Each scene shows the same named points in several views. A view is turned or mirrored, shifted and resized as a whole, has a little noise and may leave points out.
In the rows, 128 means zero.

Scene 1
View 1
q_60: [169 142  71 100 181 139 132 151  85 113 102 111 124 146 132 117 114 111
 164 114 135  96 120 166 138 134 108 115 180 139]
q_165: [136 142 122  97 137 171 143 120  77 126  93 124 170 154 146  88 103 126
 150 125 164 149 120 148 126  75 141 125 204 159]
q_376: [169 151 110 117 155 166 119 142 103  99 104 141 151 153 169  90 131 118
 131 135 152 144 101 163 138 129 127 113 172 145]
q_793: [167 136  96 112 135 167 108 118 116  98 101 133 150 150 173 100 143 133
 119 133 160 122  94 141 141 141 127 108 153 137]
q_106: [171 172 106 135 175 174 130 143 101  76 114 154 156 155 164  71 138 106
 110 139 142 163 110 161 155 119 112 119 166 134]
q_142: [140 150 132 122 134 134 146 119 107 104  92 123 138 168 129 129 129 106
 153 141 137 138 118 154 136 133 151 140 163 149]
q_424: [158 176 108 135 187 139 157 148  90  82 108 137 133 163 122 103 127  87
 142 136 117 148 133 171 155 125 117 139 170 136]
q_813: [150 142  95 102 154 163 137 123  85 113  99 121 153 150 142  96 115 122
 142 122 151 128 120 146 138  99 123 120 185 144]
q_758: [178 143  87 110 166 151 114 150 103 104 104 127 132 149 160 110 130 117
 145 126 145 114 102 168 138 149 119 110 167 140]
q_42: [143 143 111 130 121 145 133  93 128  83  97 126 143 163 139 121 156 119
 115 145 140 127 110 125 153 148 140 133 131 129]
q_945: [144 149  86 112 167 134 157 123  86 105  98 109 130 155 107 120 118 106
 154 122 126 112 136 146 147 116 118 133 173 135]
q_135: [152 159 142 126 141 152 135 136 107  99  98 141 149 166 156 107 131 105
 142 145 146 161 107 167 134 131 150 133 170 153]
q_520: [157 151 118 106 156 164 131 145  86 115  99 134 156 155 158  90 112 115
 149 129 155 149 111 167 129 105 133 120 194 156]
q_588: [165 136  68  88 179 147 135 148  73 125 100 107 132 142 131 110 103 117
 169 107 144  96 124 162 132 112 107 112 195 143]
q_861: [165 146 101 115 155 146 126 138 105 101 101 126 134 154 149 114 132 113
 144 132 142 122 109 160 140 144 127 120 163 141]
q_857: [161 136 136 108 124 152 111 137 115 116  92 132 145 160 175 119 131 123
 151 141 162 137  90 167 120 148 157 119 168 159]
View 2
q_165: [ 68 150 130 148 185  94  86 138 138 113 157 186  95  80 173 178 139  72
 141 118 123 103 105 147 121 183 110 141 150  94]
q_135: [ 91 157 113 156 180 112  88 148 126 134 124 145 107 117 140 168 133 121
 108 152 134 119 105 153 148 145  87 133 152 134]
q_106: [ 81 142 141 179 195 110  84 199 120 175 139 146 169  97 148 151 140 136
 117 156 136 120 100 162 125 144 101 133 118 127]
q_857: [117 142 127 135 180 132  83 136 128 113 125 164 109 138 108 189 140 100
 124 152 140 132 118 156 162 155  83 120 173 123]
q_376: [100 140 144 155 187 121  83 171 125 146 134 163 149 112 129 168 145 113
 132 147 137 127 107 161 135 156  96 127 143 118]
q_813: [ 93 147 148 141 176 107  94 146 124 130 156 191 129  93 161 164 146  98
 141 116 125 127 107 151 102 173 114 129 136 116]
q_758: [132 152 163 133 172 134  92 155 116 146 122 175 160 127 116 159 157 121
 148 131 131 148 104 166 119 157 101 119 145 132]
q_60: [134 176 171 119 155 125 105 133 113 142 119 190 151 113 140 142 168 119
 165 100 118 148  92 166  87 169 114 126 137 136]
q_793: [116 112 149 143 185 130  86 167 117 133 162 184 155 125 116 182 137 112
 122 150 143 149 131 150 130 155 102 106 143 126]
q_520: [ 86 156 139 150 184 110  83 152 133 132 132 169 120  98 148 170 148  91
 144 130 128 110  98 159 132 170  99 139 150 105]
q_588: [124 177 177 117 159 118 102 130 120 135 126 202 145 100 151 147 170  98
 180  88 114 139  89 166  81 184 118 132 139 119]
q_42: [113 119 116 142 167 119 103 143 101 127 173 177 124 132 140 171 117 147
  76 150 142 162 139 132 118 132 103  99 132 168]
q_142: [105 164 110 136 161 111 103 117 115 121 132 163  90 123 153 162 131 129
 101 132 126 137 110 143 124 145  96 125 151 153]
q_861: [122 153 145 136 168 126  97 145 114 139 129 172 140 124 130 159 147 127
 130 132 131 146 108 158 119 153 100 119 142 142]
q_424: [ 94 188 133 159 165 104 105 153 111 169 111 142 135 102 171 126 147 156
 116 128 117 127  81 160 100 140 102 141 120 156]
View 3
q_758: [114 139 109 141 172 165 130 124 188 118 163 120 171 129 122 122  64 167
  97 131 132 122 143 106 135 151 120 137  89 120]
q_424: [ 93 156 121  83 187 120 148 175 153 148 137 176 170 135 127 140  44 162
 142 195 141  96 111  91 109 141 124 152  85  96]
q_60: [127 125 146 143 158 158 130 148 201 131 156 134 170 161 109 123  66 162
 110 137 149  86 142 108 114 169 144 130  47 114]
q_857: [ 89 164 112 127 172 158 109  75 166 127 134  91 164 116 134 116  93 107
  80 160 142 154 139 131 141 147  93 137 138 135]
q_142: [ 96 172 126 105 173 136 109 119 161 149 107 139 162 139 138 125  96  95
 129 190 139 106 109 139 132 150 128 151 121 119]
q_945: [127 140 136 121 154 141 130 156 172 151 125 162 161 161 119 137  87 129
 142 167 147  61 109 125 116 157 156 142  56 111]
q_106: [ 99 142  52  96 178 140 167 136 115 129 164 156 164  89 132 156  51 180
 118 165 131 132 109  79 128 103  91 151  98 107]
q_135: [ 81 168 106  93 180 134 127 108 138 141 127 128 162 114 136 133  79 114
 108 191 145 138 120 115 127 132  94 146 131 120]
q_165: [108 126 122 106 124 144 145  88 107 157 130 111 143 130 108 161 118  82
  94 186 195 108 117 124  95 128  91 117  57 130]
q_813: [125 125 108 125 137 153 144 114 137 143 143 128 153 133 113 152 101 122
 110 157 163  94 118 118 113 135 116 128  55 123]
q_588: [131 110 157 145 138 161 137 138 189 136 159 125 162 165  97 134  78 149
 100 138 170  79 146 109 100 168 136 118  22 118]
q_520: [ 97 134 118 109 149 146 143 101 132 141 146 111 156 123 112 146  86 119
  88 175 174 128 133 108 105 135  88 124  77 122]
q_376: [101 141  86 119 166 154 144 107 143 127 157 121 163 107 125 139  72 149
  95 154 143 138 130 101 129 127  93 138 100 121]
q_793: [126 143  59 146 158 174 131  90 151 118 153 115 162 105 136 134  97 142
 101 123 121 126 120 124 158 124 114 142 109 134]
View 4
q_945: [115 109 154 150 121 173 137  69 117  87 114 154 105 147  92  78 189 133
 129 169 140 166 105 194  78 106 165 107 127 136]
q_758: [161 138 100 157 137 159 144 118 138 104 128 129  77 121  86  82 187 116
 114 185 112 153 103 198 124 163 193 118 132 101]
q_424: [117 119 161 125 154 187 123  78 120  66 143 149 104  81  80  95 215 138
 118 145 106 187  79 176 102 118 159 129 131 113]
q_520: [143 108 106 134 139 178 136 114 147 109 112 116  35 138 114 111 187 134
  96 173  76 157  88 169 124 121 140 127 113 136]
q_861: [141 127 119 156 125 159 142 103 135 101 120 131  77 123  99  79 189 126
 113 170 122 152  90 181 123 153 179 119 139 103]
q_165: [124  89 115 129 121 184 133 108 144 114  93 111  24 172 132 121 176 145
 100 177  84 151  89 159 108  92 111 120 102 169]
q_813: [134 113 116 134 119 177 134 112 131 102 107 120  63 155 106 107 176 133
 121 187 113 154 103 179 101 116 142 114 114 153]
q_42: [100 126 139 148  73 150 128 109 128  91 102 108  91 119 124  76 172 142
 133 150 179 131  63 127 141 175 150 122 172  99]
q_106: [139 144 118 101 142 187 110 143 128  71 144 100  80  72  83 129 194 134
 127 167 101 173  74 153 133 158 139 140 133 123]
q_135: [122 107 129 140 130 169 133 101 148 100 115 118  47 103 123  92 200 141
  92 139  95 156  58 141 148 140 144 137 141 100]
q_376: [149 130 101 131 133 170 131 132 143 100 124 107  55 110 102 106 187 128
 110 176  99 154  82 165 139 157 156 131 131 114]
q_857: [145 110  98 168 118 149 151 109 160 129 101 114  29 137 133  76 185 129
  84 161  98 132  72 157 156 158 166 127 142  92]
q_142: [105  98 148 160 112 160 140  70 139 101 103 138  66 130 126  69 194 143
  99 139 127 147  67 151 125 125 154 123 146 103]
View 5
q_42: [136  97 165  95 116 115 119 173 136 130 153  67  75 167 114 135 141 151
 104 112  85 116 165 132 133 128 115 170 106 117]
q_945: [171 125 158 142 132  87 137 190 143 115 114  98 110 124 135 138 117 161
 168 123 168  68 137 151 159 140  71 156 133 138]
q_813: [155  99 159 139 131  69 133 143 118 124 103  81 146 124 142 130  90 136
 157  91 142  80 165 147 163 150  83 130 107 111]
q_758: [147 144 163 132 111  53 146 175 103 100 118 124  89 105 133 114  63 131
 119 100 103  98 150 133 158 159 100 127 108 119]
q_861: [143 132 157 127 116  71 130 171 116 107 122 115  88 124 133 123  87 140
 121 110 115  95 151 129 150 151  94 138 110 115]
q_520: [132 109 141 145 132  61 108 119 107 122  96 106 143 126 151 124  76 133
 136  93 141  83 166 123 156 159  81 111  97  86]
q_106: [148 155 120 166 106  91 137 129 109 158 149 102 133 138 153 105 100 167
  83  78 116 115 175 149 156 163 124  91 110 103]
q_857: [102 100 156 102 123  60  86 134 102  96 104 117  85 138 133 126  74 115
 109 111  93  99 162  90 136 151  90 133  82  76]
q_588: [177 129 170 151 130  42 160 182 115  95  89 113 130  86 142 125  57 131
 180 100 158  64 139 156 178 158  68 134 121 133]
q_60: [171 146 168 144 122  50 158 196 119  92 103 126 100  92 136 124  66 139
 161 112 146  71 133 150 169 156  75 139 124 137]
q_424: [156 173 115 173 120  99 123 169 135 138 136 129 106 134 152 120 123 188
 116 120 170  82 140 141 151 153  88 120 137 121]
q_376: [134 129 143 139 115  66 123 134 102 125 123 108 118 128 143 114  77 137
 105  88 107 105 169 130 154 160 105 110  96  96]
q_793: [139 102 172 108 110  70 140 151 104 118 132  81 102 132 124 119  82 121
 107  82  69 118 176 136 151 151 120 133  90 106]
q_142: [125 109 144 117 133  97  86 160 136 113 117 105  88 155 133 139 126 153
 131 134 141  83 146 108 134 137  76 157 112 101]
q_135: [113 122 126 133 125  88  83 128 117 127 121 114 103 153 145 125 108 151
 101 115 127  96 160 103 137 150  90 123  99  81]
q_165: [135  70 147 139 147  68  98 103 117 131  82  75 174 136 152 138  92 129
 168  90 160  69 174 128 159 151  68 122  95  84]
View 6
q_861: [131 138 126 121 152 112 134 121 107 124 127 105 146 102 120 134 141 134
 114 135 139 116 129 131 126 142 124 145 129  87]
q_520: [128 137 132 140 136 123 167 140 112 131 130 102 158 111 132 113 164 107
  94 141 152  97 133 142 125 129 112 143 150  98]
q_813: [118 126 115 130 143 132 155 142 119 126 134  94 156 108 127 130 155 102
  91 116 154 116 144 150 125 129 125 132 141  98]
q_142: [135 142 158 128 167  98 147 124 112 126 111  98 153  98 126 118 160 132
 106 119 153 116 152 119 114 159 126 107 122  89]
q_42: [128 138 146  92 178 111 116 105 119 126 123  98 117  93 124 127 138 149
  91 134 140 140 149 136 131 159 136  96 109 112]
q_588: [116 121  89 148 135 127 148 150 111 120 134  98 186 108 109 158 147  99
 123  93 158 116 132 138 121 122 132 162 137  72]
q_106: [145 135 116  98 137 132 154 110 110 106 137 100 109 114 150 106 140 122
  93 151 106 104 132 152 119 140 105 150 158  89]
q_165: [116 129 137 146 138 132 179 154 123 136 129  93 167 111 134 108 178  88
  73 124 169 103 150 151 123 125 116 118 150 112]
q_135: [141 148 158 126 153 105 157 120 108 127 118 105 140 104 137 100 161 131
  98 150 139  99 138 126 117 151 111 125 139  95]
q_424: [155 131 121 114 149 109 160 115 107  91 119  92 136 109 143 118 147 118
 122  97 113 107 149 123  91 160 113 140 147  51]
q_793: [118 138 124 109 154 128 121 119 113 137 139 108 132 101 119 133 136 139
  92 160 144 124 124 151 147 131 127 137 125 118]
q_945: [130 121 113 124 158 115 146 134 117 107 121  88 160 103 121 144 148 110
 115  78 147 128 156 130 106 149 133 124 128  70]
q_60: [125 125  95 137 143 118 137 137 107 117 130 101 173 105 110 159 139 116
 132  98 147 120 129 130 120 133 133 162 131  66]
q_758: [129 137 112 126 145 116 129 123 103 126 133 109 152 104 114 144 134 134
 123 140 138 114 118 133 131 134 125 164 131  85]

Which points are out of place in each view (at most two, in the order of its rows)? Write - if all are in place.
view 1 -> q_520
view 2 -> -
view 3 -> q_106
view 4 -> q_42, q_857
view 5 -> q_588
view 6 -> q_861, q_424

Scene 2
View 1
q_605: [125 202  56 124  88 169 108 158 163  92 106 184 120  97 110 139 121 136
 105 104 202 108 177 168 134 118 162 139 140 133]
q_428: [128 232  90 128  97 184 140 119 145 126 113 232  94  95 130 119  93 109
 155 101 204  90 197 178 155 164 189 107 142 116]
q_484: [138 223  73 125 108 202 124 142 155  99 129 229 111 105 141 100 108 111
 152 114 216  94 192 179 144 151 166  86 138 129]
q_840: [134 179  67 148 130 177  96 176 147  87 137 178 130 113 155 105 138 116
 126 118 182 101 152 137 120  89 147  99 155 128]
q_268: [124 214  91 137 148 204 109 142  81 118 143 204 106 124 178  88 150  84
 188  97 171  37 157 188  92 131 149  75 169  74]
q_877: [116 179  64 139  79 132 108 161 157 104  99 154 120  92 102 159 118 147
  86 100 179 122 165 142 139  94 169 171 146 130]
q_296: [121 200  78 143 123 165 113 151 146 113 115 189 109  98 139 131 120 109
 125  98 168  91 158 140 130 106 171 126 156 119]
q_517: [118 178  74 137  65 144 113 154 114 108 117 155 122 106 118 135 126 149
 120 109 194 105 176 176 129 115 159 152 150 104]
q_366: [100 199  56 120 103 152  93 159 121 107  86 149 111  98 102 170 156 131
  93  69 157  66 147 179  88  97 155 181 161  96]
q_672: [127 162 102 172  86 127 128 145 124 129 135 164 116 104 147 117 100 133
 138 125 176 126 168 122 158 102 179 126 156 114]
q_569: [124 189 114 175  98 123 148 123 159 150 115 193  94  83 137 138  65 115
 133 112 163 134 173  97 186 115 214 133 150 131]
q_133: [128 213  60 114  71 180 120 148 156  94 110 202 117  99 107 129 113 140
 118 106 222 106 199 193 142 147 164 131 134 129]
q_180: [111 186  65 152 126 130 103 163 189 111  87 160 110  80 111 175 113 120
  70  85 142 119 136  94 137  66 183 172 153 146]
q_394: [135 214  90 146 129 187 128 139 150 117 133 223 105 103 157 101 101  96
 158 113 187  94 175 144 148 132 180  83 149 124]
q_103: [128 183  79 153  90 141 123 151 170 110 114 180 116  92 123 135  95 133
 107 115 186 134 172 123 163 105 181 136 145 141]
q_207: [111 211  65 134 143 168 102 154 159 111  96 183 104  91 126 154 134 101
 105  75 148  75 140 138 109  92 171 144 160 121]
q_802: [142 209  39 136 217 236  69 198 198  59 138 217 131 112 180  91 162  68
 121 103 161  72 120 112  90  67 134  53 159 155]
q_316: [143 184 106 155  78 174 138 135  98 121 164 205 119 122 170  68  99 124
 192 144 220 107 200 177 159 152 166  70 147 100]
q_88: [132 213 101 159 172 195 121 139 132 129 141 224  99 108 186  90 115  69
 177 104 157  68 151 128 128 116 176  64 165 109]
View 2
q_605: [126 102 103 144  96 110 115 113 121 135 109 120 127 122 127 116 164 121
 155 152 189 131 149 167 126 131 169 137 169 128]
q_366: [133 104 116 110 102 104  88  60  70 173 128 141 137 122 132 156 137 108
 165 190 170 142 144 147 183 115 143 149 159 159]
q_484: [101 129  77 186  90 131 186 141 127 129  88 130 140 127 134 115 173 128
 138 103 173  97 178 155 120 157 164 141 158 108]
q_877: [117  91 125 122 101 122  83 107 103 144 130 111  97 113 128 134 167 109
 160 191 184 161 155 164 110 115 169 119 162 157]
q_672: [ 85 123 111 136  93 158 136 138  96 151 145 120  90 106 130 137 179  98
 135 162 145 149 213 143  84 141 182 104 123 170]
q_133: [121 110 101 166  92 118 136 122 122 140  77 118 126 129 143 115 199 128
 162 144 195 119 165 172 132 141 174 135 177 113]
q_569: [ 46  98 121 166 111 178 162 156  99 124 125 105  64  98 137 167 173 104
 140 175 159 154 192 145  57 119 138  97 140 163]
q_428: [ 80 121  94 192  99 146 191 134 104 139  69 128 123 126 150 146 191 125
 151 131 174 104 185 153 130 145 141 137 163 117]
q_296: [ 97 113  98 144 102 131 145 117 100 139 134 133 122 114 124 143 135 110
 138 146 158 129 166 140 118 132 146 133 142 149]
q_840: [124 125  86 127  89 119 128 121 119 136 161 137 138 113 106 111 123 108
 126 126 150 129 171 139 108 149 181 134 129 151]
q_103: [ 93  98 114 146 101 142 123 138 118 125 129 107  91 108 125 130 169 111
 146 164 176 152 169 158  76 125 170 111 152 150]
q_268: [104 167  62 156  86 132 205 102  78 173 126 176 176 127 131 146 128 110
 121  94 118  83 209 113 180 175 148 161 113 142]
q_88: [ 69 143  67 170  99 152 219 139 100 130 144 156 144 111 117 152 103 109
 106  94 122  98 190 112 111 159 128 143 112 146]
q_802: [130 124  48 136  98  92 161 123 147  92 190 160 184 114  68  97  20 116
  95  67 141 102 118 120 101 155 145 166 126 131]
q_180: [ 96  71 127 116 118 127  86 107 102 118 161 111  91 101 110 157 105 104
 147 195 178 172 124 149  85  93 132 119 157 170]
q_207: [102  99 102 133 111 119 130  94  92 135 139 139 131 114 118 159 100 110
 142 161 162 135 135 136 136 116 121 145 152 154]
View 3
q_605: [108 126 121 117 127 103 122 115 150 106 107 126 105 139 103 127 156 113
 158  93 108 141 125 125 124 129 148 108 163 169]
q_394: [115 115 121 131 120 116 139 121 102 124  93 139 125 120 105 114 111 149
 160 132  76 136 127 104 136  91 150  94 153 114]
q_133: [114 118 128 113 136  94 128 104 144  93 105 155  99 136 107 122 160 112
 169  96 104 137 123 103 141 116 156 116 183 161]
q_484: [117 122 127 110 129  95 137 114 102 107  96 161 108 132  95 116 129 134
 168 116  86 135 131  91 140  87 164 108 165 126]
q_316: [146 103 119 147 151 122 117 114  90  85  87 160 134 143 126 102 112 163
 178 167  96 122 122  68 160  88 151 116 177 110]
q_569: [ 93  93 127 176 115 144 151 134 170 132  97 111 135  80 147 100 129 133
 160 129  57 139 122 110 155 119 119  77 173 118]
q_428: [109 102 133 122 124 105 151  93 123 113  90 178 107 107 107 122 134 136
 167 116  75 135 119  95 148  86 154 101 188 121]
q_180: [ 80 120 113 148  98 137 133 135 189 147 111  68 120 104 116 129 145 111
 135  86  87 151 122 169 107 157 117  77 143 170]
q_672: [120 101 113 172 132 146 117 129 148 109  96 104 141 123 142 107 126 146
 160 147  95 131 116 114 142 132 122  96 165 137]
q_103: [101 115 121 150 124 124 129 140 165 116 108 100 123 116 129 106 145 117
 160 112  86 140 128 117 140 133 132  95 161 149]
q_296: [107 115 114 133 114 126 129 112 133 128  96 119 121 122 106 131 125 140
 147 117  94 141 117 138 116 121 136  92 153 145]
q_88: [116 114 111 129 105 130 142 112  70 147  81 137 135 118  89 128  79 176
 145 147  71 139 122 125 115  79 146  80 134  96]
q_877: [101 114 116 144 123 127 117 119 184 110 110  99 116 128 125 125 160 112
 152  98 109 142 117 142 124 156 126 101 167 179]
q_802: [110 167  98  84  92  99 122 156  52 156 104  80 124 161  45 134  84 145
 131 105  93 151 148 154  74  96 164  83  75 131]
q_840: [123 132 105 128 122 122 110 135 107 118 102  97 128 153  97 122 116 143
 150 126 107 138 128 130 111 122 143 101 130 147]
q_366: [107 109 108 124 114 131 113  70 164 121  94 126 106 138 100 167 151 135
 132  96 131 144  94 181  91 155 126 102 169 194]
q_517: [124 105 114 144 140 129 107  97 157  92  98 129 118 144 126 131 151 135
 158 122 123 133 107 128 128 143 132 114 179 172]
View 4
q_672: [147 137 157 116 162  99 137 146 135 173 169  95 117 134 141 155 110 175
 149 132 161 159 100 132 101 119  80 125 134 153]
q_88: [106 115 117 140  46  40 124 147 139 175 108 113 144 161 139 177 151 156
 123 105 134 159  64 108 127 120 135 110 133 157]
q_877: [116  96 142 112 174 136 128 156 129 130 205 110 133  86 113 136 110 144
 151 126 187 131 131 154  60 131  86 123 156 133]
q_569: [ 87 154 159 115 166  74 137 121 125 190 176  76 137 163 107 158  84 172
 141  97 186 174 101 151  95 122  91 145 138 136]
q_802: [ 76  42  95 133  28 104 134 174 144 113  94 193 173 105 136 217 216 160
 131 116 142 158  47  63  64 151 152  83 135 110]
q_484: [101  89 136 131  97  59  93 142  84 161 145 127 128 117 168 167 131 162
 125  82  91 120 122 153  96 123 127 133 157 136]
q_394: [100 110 134 132  92  54 113 139 108 172 136 115 135 140 149 172 130 165
 127  91 121 143  97 136 106 123 124 127 145 142]
q_428: [ 93 110 135 133 104  43  91 131  89 175 159  95 130 133 149 145 104 147
 122  74 111 118 132 175 108 113 124 142 162 148]
q_517: [158 101 141 120 153 115 115 161 125 141 192 103 113  87 146 125 115 143
 148 136 147 117 136 157  91 118  85 117 157 161]
q_840: [131  87 131 124 109 111 130 165 132 138 144 142 134 104 149 176 158 167
 143 130 141 147  90 108  83 133 108 105 141 137]
q_366: [134  71 103 127 112 128 119 176 153 108 199 104 135  66 100 104 130  94
 143 144 194 101 136 156  81 121 104  96 169 168]
q_316: [169 132 161 131 119  50 103 141  95 195 135 107  98 141 202 165 122 190
 133 109  71 136 109 141 135 110 101 132 139 165]
q_268: [161  95 102 150  24  45 107 166 141 157 113 111 122 124 165 142 161 129
 122 126 106 117  88 122 145 107 134  94 149 191]
q_605: [108  75 133 120 139 114 107 156 105 130 184 129 135  82 137 149 128 145
 140 107 140 116 136 157  64 131 109 124 163 128]
q_296: [110  99 126 126 109  92 124 153 133 147 162 111 139 115 123 152 130 143
 136 116 163 138 104 136  89 125 112 114 150 145]
q_207: [ 90  83 107 128  94 103 128 158 149 127 169 112 155 103  94 140 137 117
 136 119 194 132 105 135  78 130 121 106 155 144]
View 5
q_207: [151 104 187 127  96 152 100 118  97 127  95 144 172 125 127 177 136 129
 124 128 135 127 160 147 159 144 139 172 125 110]
q_296: [134 101 164 131 110 147  91 138 103 128  89 154 183 134 131 133 131 136
  91 141 130 144 147 142 136 149 125 184 126 142]
q_316: [124  98 136 141 131 139  77 185 101 146  74 181 223 148 137  24 124 140
  16 176 102 183 135 148  81 155 104 212 168 207]
q_605: [115  58 161 127 110 150  87 157 111 156 105 152 178 116 154 133 123 128
  77 120 127 169 137 154 163 180  99 163 100 130]
q_840: [133  98 167 161  95 132  47 142 113 114 106 158 194 118 145 121 123 138
  69 115 116 144 136 135 152 128 120 182 133 175]
q_877: [116  68 168  89 129 131  97 134 119 114 101 149 159 112 137 145 113 112
  80 132 150 150 147 137 162 173  82 159  58 129]
q_133: [107  46 150 122 120 161 101 176 105 183  96 161 188 125 157 102 125 131
  62 137 118 189 135 165 146 201  91 167 111 131]
q_180: [115 100 162 103 116 136  97 104 122  88  99 135 143 128 125 196 128 132
 123 120 166 117 141 119 169 152 118 165  46 117]
q_428: [114  85 132 131 126 175 123 175  91 186  67 163 197 162 137  89 145 151
  76 170 116 182 137 164 101 192 126 198 149 136]
q_484: [112  78 134 163 108 170  88 178  99 183  87 163 204 149 151  88 139 158
  66 141 104 185 125 159 122 180 125 192 156 155]
q_103: [ 97  87 134 113 131 138  92 140 122 114  88 153 166 141 134 123 124 139
  74 139 149 152 126 125 137 171 100 181  67 155]
q_268: [188 120 199 164  88 153  81 157  74 155  84 171 232 128 131  86 134 127
  69 160  87 152 175 173 110 117 149 204 241 162]
q_802: [141 120 165 246  37 153   9 129 112 126 124 144 206 125 159 175 147 181
 117  62  96 126 116 132 183  95 182 186 186 167]
q_517: [137  67 185  90 130 129  95 152 107 131  97 163 184 106 140 102 108  99
  51 150 131 163 161 153 143 167  74 167 104 146]
q_394: [120 109 132 161 110 162  89 159  99 150  77 161 201 161 135  97 144 163
  78 150 114 160 128 143 107 155 142 206 156 164]
q_366: [168  70 224  87 106 140 110 127  94 135 105 151 173  88 133 165 115  87
 101 134 133 142 185 168 174 156  98 149 119  94]
q_569: [ 97 124 113  97 152 144 122 131 115  99  59 153 162 176 108 113 138 152
  86 180 160 139 127 116  92 167 120 207  70 158]

Which points are out of place in each view (at most two, in the order of its rows)? Write - if all are in place.
view 1 -> q_605
view 2 -> q_428, q_840
view 3 -> q_394
view 4 -> q_802
view 5 -> q_207
